Each row is a point on a tangle of strands that fork and nearly touch. The rows are in no order.
Points whose rows are less than 130 apart are linked; no others are. Some points are linked to none.
lafo: [ 22 -43  27  17  27 -49  25  47  12   3 -26  21   9 -39   7  23  79 -40
 -56 -63  18  13 -26  19  32 -47  21 -23  48 -32   4  26   4   4 -73 -45
  19 -18  -2  24 -43 -52 -36  19]
dibe: [-12  24 -34   3 -22  36 -18 -16   4  17   8 -13   5  23 -26 -33 -68  30
  44  32  -3 -25  17 -22 -30  23 -41  -7  -4  20  15 -52   4  -3  55   3
 -19  20 -11 -15  17  31   3   6]
tebo: [  1  47  14   8  16  15   5 -32 -27   6 -15 -14 -34  11 -17  26 -14  34
  18  27 -12   4  26   9 -13  10  32  39 -33 -23 -16   7 -25  -6 -17  -6
 -23  -8  42 -35 -66  22   4 -20]
korad: [ -5  30  54  56  17 -58   8  -5  21 -38 -26  42  -9 -18  38  58  30 -36
   9  -5  -3  34 -53  11 -29  24 -10  31  36   6  20 -12 -18 -14 -25 -26
 -57 -20 -13  47  33   6  -3   2]
boke: [ -1 -11 -34  15  33  30  29  73  -8   4 -30  -2  -8 -33 -42 -39 -47  44
   3 -16 -50 -20  39 -48   1 -45   5 -28  36   6 -14 -13  -1  11  12 -54
  20  30 -43  21 -34 -36 -30 -11]
Nalet: [-22  26  30 -42  24 -13   2 -25 -43 -30  -1 -33 -26  17 -24   4 -15  -4
 -27  47 -20  44  30  79  30  17  61  35 -55   5 -52  57  -8  13 -58  28
  -1 -37  28  -8 -14  27  23 -39]
Kekon: [-54 -57  -4   0   2 -45   5  39 -14  -5  14   4  43 -40 -53 -22   1   4
 -18  10   1  39  13  59  20  -2 -14 -24 -19  48   7  -2  44  15 -59  18
  35 -20 -14  20  24   9  -4   6]
par: [  4  24 -43 -24  -2  62   2  19 -20   0 -11 -38 -13  12 -10 -57 -67  38
  11  25 -44 -26  50 -25  -4 -11  23  -8 -21   0 -27  -2  -8  -7  37  11
  -3  21 -24 -12  -2  -9  15 -34]
zefo: [-24 -41 -49 -38   1  16  17  86 -14  -7  -9  -9  35 -22 -20 -70 -61  27
 -18  16 -49 -19  43  -5  17 -39   2 -47   3  13 -29  -3  17 -28  30  20
  42  20 -50  23  41 -19  20 -20]
leki: [-37 -41 -55   4   1  29  22  62 -44  11 -28  -5  37 -29 -50  11 -50  95
  -3  54 -21 -43  68  -2 -36 -45  23 -59   4 -75 -25 -19   0 -70  42   0
  46  24   9 -35 -35   6  -8   2]
kob: [-16 -11 -37   0  20  25  30  60 -38   8 -32  -8   4 -27 -32  -1 -38  67
  -7  27 -39 -23  57 -10 -20 -46  39 -26   1 -52 -29  -9 -15 -41  12 -10
  21  16   6 -14 -58 -15  -1 -27]
Lup: [  6  -8  -2  10 -23  24 -19 -72  12  43  59 -22   1  42 -37 -22  13  15
  37 -18  48 -24   4 -25  19  18 -56  11 -29  41  37  -8   4  63  -6 -27
  -2   0  19 -24 -36  19 -19  36]
Geled: [-12  23  -3 -50 -40  13 -31 -36  10  13  25  -4  11  30  34  -5 -22 -18
  12  35   4  -2 -15  13  -8  45 -15   9 -34   1   1  -3   6 -31  49  68
  -2  -3  26 -24  56  30  49  -8]
Deduk: [ 13  18   5 -29 -21  38 -13 -75  20  38  56 -28 -17  61 -20 -42  -1 -16
  33 -24  35 -29  -9 -33  20  23 -51  19 -23  26  22   0   4  55  52  -3
  11   5  32 -33  -7  27   1  18]
Gepo: [-34 -53 -42  12 -25   4  -7  19   0  37  15  13  49 -14 -45 -15 -20  41
  18  15  25 -22  21  -1 -18  -7 -32 -51   3   5  30 -40  26 -17   9   9
  30  10   7 -21 -16  14 -21  38]
lig: [ 20  30  15  11  -9  24 -21 -55  49   7  19  12 -24  38   7 -13  -7 -33
  42 -39  29 -12 -46 -54 -18  35 -55  22  23  43  35 -30   4  55  68 -19
 -20   5  -9  20  38  -4 -11  17]
gor: [ 29  15 -33  32  51  73  21  47   8  -1 -28 -22 -40 -16 -45 -48 -50  48
   9 -16 -58 -22  45 -87   3 -47  14 -18  40   8 -17 -10  -4  48  21 -81
   7  44 -38  19 -47 -43 -43 -20]
zigug: [ 15  36 -54 -25 -32  66 -11   8  -8 -22   2 -49 -10  20  22 -79 -67  13
  11  25 -37 -17  46 -33 -12   6  -2   1 -20  40 -12   6  -6 -12  52  32
 -11  25 -53   0  54 -15  30 -43]
gika: [ 18 -78   3  23 -23 -35 -23 -18  -5  47  25  34  49 -11   1  49  96  26
 -20 -31  48 -31 -14  15  26  -9   5 -36  -2 -49  33  13   2   2 -76 -17
  19  -4  25  -5 -54 -30 -34  59]
Kasen: [ -8  -4  52  48   0 -41  -6 -63 -18  10  14   6  -1   5 -17  55  53   2
   2  28  38  24   6  38   2  32  11  19 -29  15  18  13  -9  20 -98 -16
 -32 -31  35 -16 -34  24 -16  27]
Dazin: [  2 -40 -37 -23  -4  18  25 113 -31 -19 -35   1  23 -39  13 -21  -9  50
 -49  16 -46 -43  50 -18  -7 -63  42 -49  23 -69 -36   8  -5 -88  50  11
  39  28 -31  -7   0 -51  28 -32]
vamob: [-18 -33   1  31  12 -33   3  20  12 -11  13  12  16 -30 -38 -20   0 -29
   6 -26  11  38 -11  17  17  13 -36 -11  25  86  22  -6  32  58 -43 -21
   7 -23 -49  45  33  -3 -27  15]
Bife: [-38 -22   0   3   0 -20   0   3 -17   5  13  -5  16 -15 -43   0 -11   8
   0  18   5  21  13  41   5  11   1  -4 -26  37   6  -2  18  22 -49  10
   5 -21   5  -7 -15  20  -2   3]
Zekab: [-19  38 -22  43 -33  -9 -32 -51  16   4 -15  33  -3  35  39  56 -14  28
  27  78   0 -12 -13   8 -70  48 -27  45 -28 -21   6 -25 -11 -80  58  28
 -52  13  50  -8  41  76  28  17]
zurap: [-18 -14   0  48  37 -22  17  21 -24  -7  -8 -14  -5 -38 -63   9 -13  27
  16   3 -14  42  33  25  10 -17   0   6   5  61   4   9   1  42 -88 -46
   1  -7 -31  17 -42   7 -26 -12]
nem: [-38 -54 -45 -57  -4  21  10  64 -15  11  14 -10  41  -5 -33 -57 -57  28
 -29  25 -23 -18  43  17  21 -47  27 -45 -24 -14 -36   8  24 -11  23  37
  50   9  -4  -7  11   2  21 -15]
kabu: [  9  16 -49 -34 -35  60 -20  -7  11   3  18 -36   4  32  -7 -89 -83  -2
  31  13 -17 -26  22 -39   1  26 -36 -14  -7  53   8 -28  14  23  73  24
   3  28 -54   6  72   6  20 -14]
rutop: [ -30   -7   -9  -39  -37  -19  -25    2  -18  -24   -9    4   37   -2
   65   59    8    1  -25   52   -1   28  -17   55  -29   28   27   -9
  -41  -57  -24    7    5 -102   36   91    2  -23   27  -27   75   24
   57  -21]
Sele: [-19  -6   0  61  18 -15 -13 -18 -15  -1  21 -18  -2 -13 -69   6 -14  28
  35  12  11  43  31  11   5  22 -23  11  -4  90  29  -4   8  70 -90 -58
 -23  -8 -35   7 -26  29 -30   6]
pama: [ -25 -106  -10   11    5  -57   16   65   -8    7    2   27   56  -58
  -31   10   64   15  -43  -25   10    5    0   50   34  -40   -5  -47
   12   -1   23   17   31   -9  -84  -23   63  -11  -13   25  -19  -37
  -28   25]
Sev: [ 11  17  16  76  22   4  -8 -48 -21  19  10 -13 -28  -4 -49  37  12  47
  37   7  15  15  26  -9  -1   5  -2  27  -6  33  15   8 -21  47 -90 -67
 -31  -3   8 -12 -84  20 -36  10]
Las: [ 22 -11  47 -24  17 -52  19  25  20  -3 -22  13   1 -12  37  18  65 -74
 -53 -55  16  21 -47  28  31 -31  28 -10  33 -49 -12  20   3   5 -43   1
   7 -19   9  14  -9 -30 -15  18]
Vem: [ -7  37  55  32  29 -63  26  10 -10 -56 -42  13 -13 -32  44  54  27 -26
  -1  18 -34  48 -25  34 -12  14  28  40  17  -1  -8  11 -24 -30 -46 -12
 -48 -20 -21  35  30  -7  16 -27]
Dip: [ 18  36  51 -75 -29 -18  -6 -53  23   5  10 -22  -5  50  83  26  47 -71
 -18  -7  19   6 -58   3  15  15  15  26 -17 -60 -13  27  -9 -22  28  56
  -8  -4  47 -26  36   6  37   2]
pel: [-11 -68 -25 -12  -7   1  12  63  11  29  15  21  41 -22 -21 -36  15   5
 -28 -30   7 -25   4  -7  20 -43 -10 -53  26  -2  15   1  25   7  -8  -9
  51   7   3   5 -24 -24 -29  27]
Vasig: [  7 -34  -6  38  -2 -11  -5  -8  -7  34   8  22  16 -17 -21  33  51  31
   1 -23  30 -18   4  -6   1 -17  -3 -18   7 -20  23  -2  -4   6 -55 -31
   8  -4  25 -12 -74 -11 -36  37]
vami: [ 14 -18  -4 -60  -5  -3   6  44   7  16  -1   6  10   6  45  -3  27 -31
 -52 -29  -2 -19 -18  -1  15 -34  37 -27  11 -73 -24   9   5 -39  33  40
  25   7  20 -18  -3 -19  20  -2]
dinef: [ -1 -90  -5 -14  -3 -34   9  55  12  23  17  27  50 -27  -4  -7  68 -21
 -56 -47  27  -8 -21  24  37 -46   3 -54  25 -19  23  25  30   4 -52  -9
  52  -7   7  11 -23 -38 -31  34]
Nes: [ -6  -6  28 -28 -18 -13  -7 -46   1  28  24   2   9  21   7  25  39 -18
  -6   7  43  -5 -22  23   2  12   4   7 -32 -31   5   6   3  -9 -10  39
   7 -17  67 -41 -19  23   7  24]
soru: [ 28  11  62  18  17 -43  14 -17  25  -5 -16  17 -11 -10  39  43  70 -58
 -16 -48  34  19 -52   3   8  -8  13   8  39 -33   9   8  -8  11 -48 -28
 -23 -23  20   9 -22 -27 -34  29]
nofit: [ -24   14  -36   32  -43  -10  -34  -12   13  -10  -20   41   25    5
   52   52  -15   23   15   67   -5    2  -13   20  -69   39  -27   14
  -20  -16    6  -28   -7 -106   58   54  -36    7   22    6   86   50
   45    1]
Rog: [-35 -49 -48 -25  -9  10   3  59  20  14  19  -4  47 -15 -44 -81 -61  -1
   8  -7 -10 -10  15 -15  18 -11 -45 -56  21  56  13 -26  44  24  29  12
  41  14 -50  28  58  -1 -13  21]
Zavog: [-30 -35 -23  -6  23  -4  37  66 -51 -14 -35  -3  20 -45 -23  45 -14  66
 -33  33 -21  -5  50  41 -15 -47  62 -25 -11 -76 -42   7 -12 -68   3   9
  36  -8  15 -18 -50 -11  10 -29]
dar: [-26   2 -23  43   3 -16   0  35   9 -30 -18  11  17 -33 -19 -15 -50  12
  36  11 -29  16   1  -5 -30  25 -51  -5  26  63  22 -51   7  -9  24 -15
 -23  11 -69  48  68   5   4  -9]
gup: [ 22  74   2 -31 -28  49 -23 -77  15 -24  21 -33 -47  56  28 -38 -32 -19
  42  16 -11  -6   0 -27   1  61 -25  65 -26  40   6  21 -21  31  61   6
 -29  12  -8 -12  41  22  31 -32]
pom: [-34  -1 -35  43  -8  -1  -9  18  -2  -1  -8   4  19 -12 -42 -15 -61  33
  46  31 -14   5  18  -1 -38  23 -48 -16   9  50  25 -60  10  -6  20 -14
 -18  12 -33   8  26  37  -6   6]
Dek: [ 40 -19  23  33  45 -26  34  57  19 -19 -30  25 -15 -44   2   9  54 -40
 -35 -81   3  16 -26 -11  40 -52  12 -17  72  -2  -3  21   2  35 -51 -72
  17 -10 -30  48 -35 -60 -49   9]
feri: [ 14  -5  26  77  16 -26  -4  -5  19   2  -4  35  -8 -24  -5  39  44  -4
  17 -47  28  11 -32 -14 -11  -2 -29   1  45  21  25 -16  -4  22 -44 -55
 -26 -17 -10  26 -30 -19 -47  30]
sulom: [ 24  53  28   9  -2  11  -4 -52  20   7  -7  13 -37  31  53  25  23 -14
  20 -11   6 -18 -38 -33 -25  17  -9  39   0 -38   6 -12 -29 -21  47  -2
 -39  11  42 -19 -15   3   5   9]
Pudeg: [  5 -25 -21 -38   1  -1  19  83 -21 -13 -29  13  16 -29  34   9  11  11
 -53  -2 -28 -18  16   7   2 -45  52 -32  13 -81 -33  10  -6 -73  30  28
  27  11  -4 -11  -8 -36  28 -22]
dokam: [ 10 -15  22  70   5 -46  -2  15  18   8 -23  57   4 -34  10  55  60   1
  -1 -39  26  -6 -39   4 -29 -12 -20 -14  52 -29  28 -23  -7 -33 -22 -43
 -14  -4  13   5 -40 -22 -42  44]
zotuz: [ 25  25 -27  26  60  49  30  34 -16 -16 -32 -28 -51 -21 -44 -30 -60  33
  10 -14 -59  11  48 -43  15 -41  33  13  22  36 -30  14 -15  56 -20 -70
  -2  30 -43  24 -52 -22 -25 -40]
kek: [ -7 -41 -39   1  18  20  16  60  14  17   1   6  18 -16 -39 -54 -28  10
  -2 -30 -11 -14  18 -37  19 -36 -17 -40  37  35  12  -9  24  37   5 -35
  34  10 -34  24 -12 -24 -38  16]
Rop: [ -5 -45   1 -63 -27 -19 -11  51  25  27  16  24  38  -5  37  -7  34 -53
 -50 -35  13 -12 -43  12  15 -21   1 -55  25 -50   7  -5  26 -40  39  57
  40   8  16 -10  28 -11  16  23]
Mebak: [ 29   1  -5 -48 -21  52  -8  -2  17  52  21   5  -2  38  32 -13  25  -1
 -15 -24  18 -68 -15 -63  -8 -24 -10 -22   4 -83  -1 -18  -1 -41 101  26
  25  41  59 -50 -28  -1  15  18]
lum: [ 25  32 -28   7  40  30  34  40 -33 -40 -37 -30 -40 -25 -12 -37 -48  21
  -6  -7 -68  18  50 -10  18 -32  44  21   5  32 -44  28 -23  13 -20 -21
  -8  21 -59  33 -15 -31   5 -59]
Ref: [ 12 -22  21  23 -13 -37 -12   8  28  23 -14  50  11  -7  35  50  69 -20
 -19 -39  39 -19 -50   2 -28 -14 -14 -23  39 -67  26 -22  -2 -45  11  -6
   0   3  39 -19 -30 -11 -26  49]
nopak: [ 32  36  21 -80 -22  -7 -10 -19  17 -20  -2 -28  -7  40 107  -8  38 -72
 -49 -23  -5   8 -42   4  23 -12  45  15 -12 -52 -40  48  -9 -24  24  70
  -1   6   2  -6  45 -24  44 -21]
lil: [-24 -51 -35   6 -29   8 -23 -58 -19  48  54 -24  39  26 -65   3   4  64
  18  30  35 -17  40  20  24  16  -4  -5 -66  16  28  10  14  46 -70  -9
  17   8  22 -36 -50  31 -17  35]
bogad: [  -7   17  -35    0  -59   12  -36   -2   18  -20  -15   15   21    6
   86   19   -2    0    1   45  -15   -4  -17   -4  -54   20  -22   -4
  -14  -16   13  -14  -10 -111   69   75  -25   13    2    1   97   15
   57  -16]
det: [-44 -70 -34 -12   1 -23  14  67   8   4  16   6  50 -35 -52 -54 -28   2
 -10 -13  -6  15  11  23  25 -26 -35 -43  12  56  12 -13  42  19 -18   8
  51  -1 -39  33  32  -8 -16  17]
Pap: [  3  19  39  -3  34 -58  29  25 -14 -50 -37   1 -12 -35  24  13  22 -46
 -29  -8 -29  49 -20  45  21  -7  38  23  13  14 -32  29 -11  -2 -54   5
 -12 -19 -29  47  30 -24  14 -30]
kis: [ 31  36  -9  13 -10  27 -23 -33  34 -45  -4  -4 -36  19  26 -34 -47 -41
  35 -20  -3  12 -23 -55  -8  52 -24  27  22  82  22  -2   4  64  61 -12
 -25   8 -71  55  88 -17   7 -25]
Mude: [ 53  24   4 -15  32  52  19 -17  20  -2   5 -14 -53  21   1 -46 -15 -34
  -2 -56  -4 -17  -6 -59  32 -16  10  21  13  20 -13  21  -1  80  37 -34
  12  17 -12  17 -16 -26 -17 -12]
Tado: [-19   3  -2 -18  -2  10   0 -34 -20  16  22 -26  -6  17 -40   0 -13  20
   4  31  13   4  31  29  11   4  21  14 -49   1  -9  17   0  22 -38  14
   7 -18  42 -40 -50  31   1  -9]
poma: [ -7  53  65  -9   6 -30  -3 -49  -3 -26  -5   0 -22  18  34  30  12 -41
   7  36  -1  39 -23  34  -3  48  24  47 -14  10  -7  27 -18   7 -35  10
 -44 -32  22   8  25  24  14 -11]
subu: [ 23  28   7   7   6  -3   0  -7  23 -43 -11   7 -27  -8  34 -20 -18 -56
  10 -31 -15  24 -36 -17   5  26  -5  23  26  59   9  10   1  43  25   1
 -25   0 -62  57  77 -21   6 -20]
mefa: [-44 -17   9 -32   7 -41   5  18 -43 -34 -12 -15  28 -27   7  52   3  20
 -35  50 -13  44  11  87  -5  11  54  -4 -54 -43 -45  19   4 -68 -11  63
  12 -38  23 -13  27  11  43 -32]
gudek: [-16  -5 -29 -39 -36  33 -21  -1   4  33  18   6  28  16   7 -15 -36   6
  10  24   9 -29   1  -5 -14  12 -21 -30 -15 -22   1 -30  14 -44  71  60
  15  16  19 -25  34  22  30   9]
vusom: [  5  46  18  52  11  21 -20 -73   0   0  22 -25 -43  33 -52   6 -26  21
  55  16  21  19  23 -18  -5  42 -34  43 -13  71  27  -4 -11  70 -39 -65
 -40  -3  -5 -21 -42  49 -29   0]
Tedu: [ 37  42  51 -26  -2 -10  -9 -57  39 -15   7   0 -32  33  56   2  30 -85
   5 -44  29   5 -69 -26  15  24 -13  38  21   4  11  19  -4  53  34   2
 -17  -7   1  20  49 -16  -1   6]
did: [  1 -45 -19  -3   0  21  14  17  -8  39  18  11  15  -6 -23   5  28  29
 -24 -12  19 -35  20 -14  11 -45  18 -24  -4 -41   4  12  -4   8 -30 -16
  33   6  43 -25 -82 -14 -26  21]
til: [ 34  34 -14  13  -4  47 -17 -24  35 -11  -2   0 -32  19  13 -33 -38 -18
  36 -31  -6 -13 -19 -69 -12  27 -32   8  25  41  19 -31   1  43  76 -19
 -17  21 -40  28  48 -22 -10  -8]
tez: [ -9 -23  -7 -84   9   5   1  22 -26  -6  10 -24   8  21  25   9  -2  -6
 -71  22  -3   7  11  57  27 -35  82 -11 -55 -81 -72  46  -5 -42  10  70
  38 -25  45 -25 -12  -1  41 -33]
zurim: [  9 -10  26 -33  -7  -9   5 -20  -1  31   0  11   3  15  31  39  54 -15
 -30 -17  37 -21 -25  15   2 -16  27  -8 -12 -87  -5  10  -4 -25  -1  29
  13 -11  68 -44 -51   2   0  21]
zeri: [ 30  50   4 -50  -9  55  -5 -75  10  14  36 -41 -50  62   0 -57 -21 -25
  36 -18   3 -29   5 -42  23  29 -27  42 -25  19  -1  14 -11  55  78  -3
   4  17  18 -24   2  14  19  -9]
Rol: [ 10 -13  21  -1  41 -48  33  44  -5 -31 -24   7  -8 -42  -4  -9  16 -48
 -36 -40 -15  38 -18  39  40 -29  18   4  27  30 -23  21   8  33 -56  -9
  20 -18 -37  55  15 -29 -10  -3]
Fev: [  10   -7   36   89   13  -37  -13  -45  -17   16    8   14   -5  -18
  -24   66   54   34   20   -2   31   17    5   11   -2   11   -1   16
    2   20   20    9  -17   24 -111  -55  -36  -17    9    3  -69    6
  -37   32]
rem: [ 30  79  32   4  -7  28 -15 -88  22 -10  10 -10 -51  52  38   6   2 -15
  42   1   0 -12 -28 -36 -18  47 -25  67 -13   6  11   2 -34  20  55 -15
 -44  10  26 -13  11  21  11 -10]
sopu: [-11 -64   8  12  33 -57  25  61  -6 -19 -11  15  26 -57 -38 -11  42 -14
 -40 -36  -2  33  -4  47  42 -39  -3 -20  21  40   0  18  25  24 -91 -27
  47 -19 -34  45  -3 -29 -27   7]
Buv: [ -7 -78 -30 -40 -20  38  15  26   0  56  37   7  44  16 -18 -16  29  37
 -51   0  33 -68  20 -30  26 -70  28 -35  -8 -70   0  22   9  -6   9  -3
  59  16  63 -47 -74 -10 -19  18]
beret: [-22  47  33  17  -8   3 -23 -83  -4   0  30 -18 -27  44 -35   8 -15   5
  39  51  19  18  18  19  -4  66 -21  49 -35  47  21   6  -7  47 -33 -20
 -34 -15  23 -34 -16  69   2  -2]
kiru: [  1 -34  10 -28 -31 -28 -18  23  35  31   0  44  28   0  53  33  54 -49
 -25 -35  29 -17 -61   3 -14  -6 -18 -41  38 -68  25 -27  13 -62  47  41
  16  11  28 -23  18  -4   4  40]
mub: [-23   6  36   4  28 -30  16 -16 -43 -16 -14 -18 -16 -12 -32  46  13  11
 -12  43  -1  44  29  66   7   5  54  25 -36  -4 -27  32  -8   5 -84   6
 -10 -43  37 -13 -46  19   3 -20]
Zelal: [ 32  24  19  43  53 -11  29  42   0 -25 -48  25 -36 -50  13  27  21  -7
  -8 -48 -34  13 -13 -24  -2 -30  24   9  53 -15 -10  -1 -17   1 -24 -60
 -16   5 -22  29 -39 -47 -27 -14]
Gil: [-23  11  23  65   9 -44  -6  -8  15 -20  -4  41   1 -21  -8  36   1 -11
  21  20   3  28 -25  15 -36  38 -36  17  19  48  30 -29  -5  -4 -18 -18
 -41 -11 -12  32  31  29  -5   9]
depuz: [ 31  33   4 -29 -15  29 -10 -20  18  24   2  10 -13  28  58   4  24 -15
  -2 -20  -1 -37 -31 -43 -18   2  -4   0   3 -61   0 -22 -16 -44  78  27
  -5  29  33 -30   0  -4  20   7]
lun: [ 17 -17   3  89   7 -13 -26 -25  10  18  19  22   3 -12 -39  30  32  34
  35 -34  35  12  -9 -28   3  10 -42  -4  31  58  35 -13   4  54 -73 -74
 -25 -10 -31  28 -36 -12 -54  40]
lisib: [ -9 -24 -42 -17  -1  10  21  90 -27 -32 -32  -9  23 -43  18 -34 -29  36
 -20  17 -48 -16  43  -3  -7 -38  10 -37   5 -14 -25  -8   2 -74  34  26
  26  14 -56  17  37 -42  36 -36]
Dokes: [-21  10  19  40 -10 -18 -21 -40  17   6  29  19   4  11 -19  10   3 -11
  28  13  31  17 -23  10 -17  47 -45  14  -2  57  40 -18   8  33 -28 -11
 -29 -14   3   3  15  38 -14  25]
ped: [ 17  44  79   8   9 -34   5 -50  16 -11 -11   6 -29  19  46  43  42 -58
   4  -6  22  26 -49  11  -2  19  13  44   8 -16  10  14 -18  16 -31 -11
 -44 -24  31   8   4   2 -11  18]
zesan: [ 13  26 -18 -22 -35  15 -21  -4   4  -2 -11  11   1  12  72  20   6  -4
  -4  14  -9 -18 -19 -12 -32  10   7   2  -8 -50  -2 -10 -15 -81  64  53
 -15  13  16 -21  34  -3  40 -13]
tukad: [-13   1 -13  54  14 -28  15  54  -2 -37 -49  31   4 -54  -1  15 -15  25
  21   2 -43   9  -1   0 -34   1 -31   1  34  20  17 -45 -12 -55  18 -21
 -14  11 -58  40  36 -18   3 -22]
Dusa: [-15  13 -69  -4 -15  59  -2  35 -30  -9 -23 -43  12   8 -29 -55 -91  73
  31  60 -46 -29  73 -24 -29  -9   3 -34 -16  -8 -16 -31  -4 -43  45  12
  -7  33 -35 -16  24   4  23 -27]
mal: [ -1  59  -9 -24 -45  29 -32 -66   1  -6  14 -13 -10  50  39   0 -28   5
  33  57  -9  -6  -2  -6 -27  58 -18  40 -44   2   4  -2 -22 -39  57  42
 -33   0  27 -33  43  45  47 -22]
poziv: [ 54  27  24 -70  -4   3   7  -7  32  -5  -7 -14 -21  30  87 -17  43 -76
 -49 -57   2 -12 -51 -30  32 -26  37  12  15 -58 -31  33  -6   6  38  29
   4  20  -1   1  20 -36  23  -8]
bunol: [-24 -11  36  14 -16 -24 -13 -68 -21  13  27  -4  14  18 -15  49  43  10
   4  44  51  13   2  44  -4  34   6  17 -52  -9  11  12   2   1 -57  24
 -12 -30  64 -45 -27  43  -2  27]
sov: [  1  -3  13 -64  -1   6   8  -7 -17  16   3 -12  -3  23  25  35  21  -4
 -35  16  15 -10   0  21  12 -19  56  -1 -36 -92 -37  27  -8 -42  12  49
  21 -14  69 -46 -36   7  24 -10]
sebi: [-31 -22 -62   3 -19  36  -5  49 -29  11 -23 -10  36 -17 -38 -21 -69  76
  27  58 -27 -39  56  -8 -41 -18  -7 -51  -2 -41 -17 -45   8 -69  60  23
  22  29 -16 -21  16   8  16  -2]
pobi: [ 21 -41  -4 -50 -20  33   4  -4  14  66  38   3  17  33  10  -6  51   5
 -33 -26  40 -66  -5 -40  17 -45   9 -29  -3 -83   5   5   6 -17  46  14
  41  20  75 -59 -61   0   2  25]
tevo: [ 17  -4  26  63  -4 -10 -30 -65  20  17  43  10  -8  19 -22  17  32   1
  31 -24  54   5 -19 -19   2  40 -47  17   9  66  43 -10   8  72 -51 -45
 -31 -22  -9  11  -6   8 -35  43]
Ninod: [ 25  29 -55  -6  12  65  18  38 -18 -30 -26 -46 -30  -3  -5 -76 -71  32
  -4   5 -62 -13  68 -41   4 -31  31   4  -9  36 -37  17 -13  15  16 -10
  -4  34 -64  19   9 -30   9 -55]
zogag: [ 35  27  46   4   4   9  -7 -69  34   1  29  -1 -40  35   9  -7  26 -57
  24 -54  43   0 -45 -42  15  24 -34  36  17  37  21   9   3  84  20 -33
 -10 -15   6  11   8 -11 -22  17]
Fifo: [ -7  18  -6  27  28 -20  26  51 -26 -47 -46   4 -12 -52  -1   6 -20  25
   8  10 -60  23  23  16 -14  -8  12  14  13  26 -19 -12 -18 -39 -14  -8
 -12   3 -57  33  11 -20  18 -50]
zinev: [ 38  25  56 -43   0 -29   9 -29  42   4  -5  -4 -17  26  72  13  58 -97
 -25 -59  27   8 -70 -10  24  -4  14  17  32 -44  -4  18  -3  24  11  10
  -6   0  13   4  16 -27  -3  20]
fuf: [-19 -25 -31 -66   0  15   3  46 -31 -12   4 -20  19  -1   2 -20 -40  24
 -47  33 -27  -5  36  40  17 -36  57 -24 -47 -39 -62  28   6 -39  17  60
  34 -11   6  -9   7  -2  44 -40]
lotom: [  5 -24  15  10  13 -41   3  28  29 -12   2  28  13 -32   5 -10  21 -60
 -11 -55  16  27 -50   0  15   5 -30 -18  46  53  23 -11  26  43 -10 -14
  12 -25 -41  53  42 -24 -23  20]
mafut: [ -9  27  36  21  24 -25  15 -33 -43 -11 -26  -2 -22  -7  -8  75  23  26
   1  40   8  23  16  45 -21   6  49  30 -26 -46 -22  16 -28 -26 -53   1
 -25 -29  55 -32 -66  22  -7 -12]
Dasiz: [ 27  37  21  49  24  34  -4 -68   4  16  17 -22 -52  26 -39   6   3  28
  42 -20  22  -3  11 -40   1   3 -19  39  -5  27  15   5 -16  66 -32 -64
 -22   5  19 -20 -77   8 -36  10]
Tegol: [-12   7  16  38  50 -34  33  45 -33 -34 -39   3 -18 -57 -32  25  -8  18
  12  -2 -41  38  21  24   5 -18  15  18  16  28 -16   0 -12  -1 -59 -32
  -8 -10 -38  27 -25  -9  -4 -38]
Zozu: [-42  22  15 -15 -22  -7 -26 -53  -6  -5  37 -10   4  33 -32 -11 -33  -7
  19  63  12  27  14  51  -5  72 -17  22 -48  54  16   0  20  33 -18  20
 -14 -21  16 -27  29  71  21  -6]
sed: [-15   2  -8  43  18  -8  -3   1   4 -14   9 -10  -4  -5 -59 -20 -46  -1
  40  -4   1  40  11  -3   3  27 -40   3  19  98  25 -16  22  76 -31 -49
 -17  -8 -55  28  15  22 -26   2]
pav: [-24  -3 -11  -3  13 -18  19  25 -46 -21 -29   2  11 -32  -8  52  -8  39
 -11  42 -20  20  25  49 -22  -5  44  -6 -27 -46 -35   1 -14 -56  -5  28
   6 -18  22 -19 -27   8  20 -28]
Pokiz: [ 43  52  19 -22  17  55  11 -65   5   1  18 -38 -68  47 -20 -38 -16 -17
  26 -29   1 -11  12 -39  35   6  -7  55 -14  24 -12  31 -15  88  29 -41
   1   9  11 -14 -35   3  -9 -15]
gep: [ 26   7  19  20  21 -28  13  22  32 -44 -27  29 -14 -29  38   5  13 -68
  -1 -57  -3  25 -54 -19   4   5 -10   3  60  35   8  -4   5  33  18 -18
  -9  -5 -60  66  61 -42 -10  -4]
gad: [-15  38  37 -48  -4 -20  -7 -33 -21 -19   6 -19 -15  22  13   5   0 -31
  -9  35  -9  34   0  57  14  34  40  32 -44  -3 -27  37  -4  -2 -26  47
  -9 -30  29  -8  20  23  33 -23]
vukun: [ -4  42  -7  21 -22   8 -23 -39  13  -4  -7  18  -7  26  26  13 -28  10
  32  40  -9  -6 -11  -9 -40  44 -25  31 -14   5  14 -30 -22 -35  45  19
 -39  10  16   1  34  35  21  -6]
zit: [-11 -32   1  11 -34  -5 -27 -69  -3  45  54  -9  28  28 -30   7  36  20
  18   7  54 -19   1   7  14  30 -32   2 -43  16  39  -5  12  34 -37   5
   5  -8  34 -34 -30  29 -10  48]
vap: [  1  27 -44  -5 -41  51 -32 -24  10  24   8  -2   6  36  15 -30 -45  21
  35  40  -7 -44   2 -37 -41  26 -45 -10 -11  -7  11 -50   1 -46  90  37
 -16  31   2 -18  48  25  26   8]
vaku: [-14 -21 -51 -56 -22  40  -8  36  11  13  23 -22  31  13 -25 -95 -80  -4
   6   8 -18 -25  25 -17  19  -7 -23 -41  -1  38  -3 -15  30  16  55  38
  32  22 -46  13  65   4  15  -1]

Follow the links from the first point to the second, and from the first to the third. Name the last point that the two ways share.
Zavog / Nalet / pama => par
kob / kiru / det => par
did / dibe / lil => depuz
tukad / zeri / gika => depuz
nofit / Lup / Mude => zeri
dar / Mude / zit => zeri

A fork is a point with three links, a tip a point with one. Leave the first point through the second and follow the links. Name the first fork or tip that comes.
Pudeg / vami => par
tukad / dar => depuz
kabu / vaku => Dek
feri / dokam => Zozu
vap / dibe => Dip
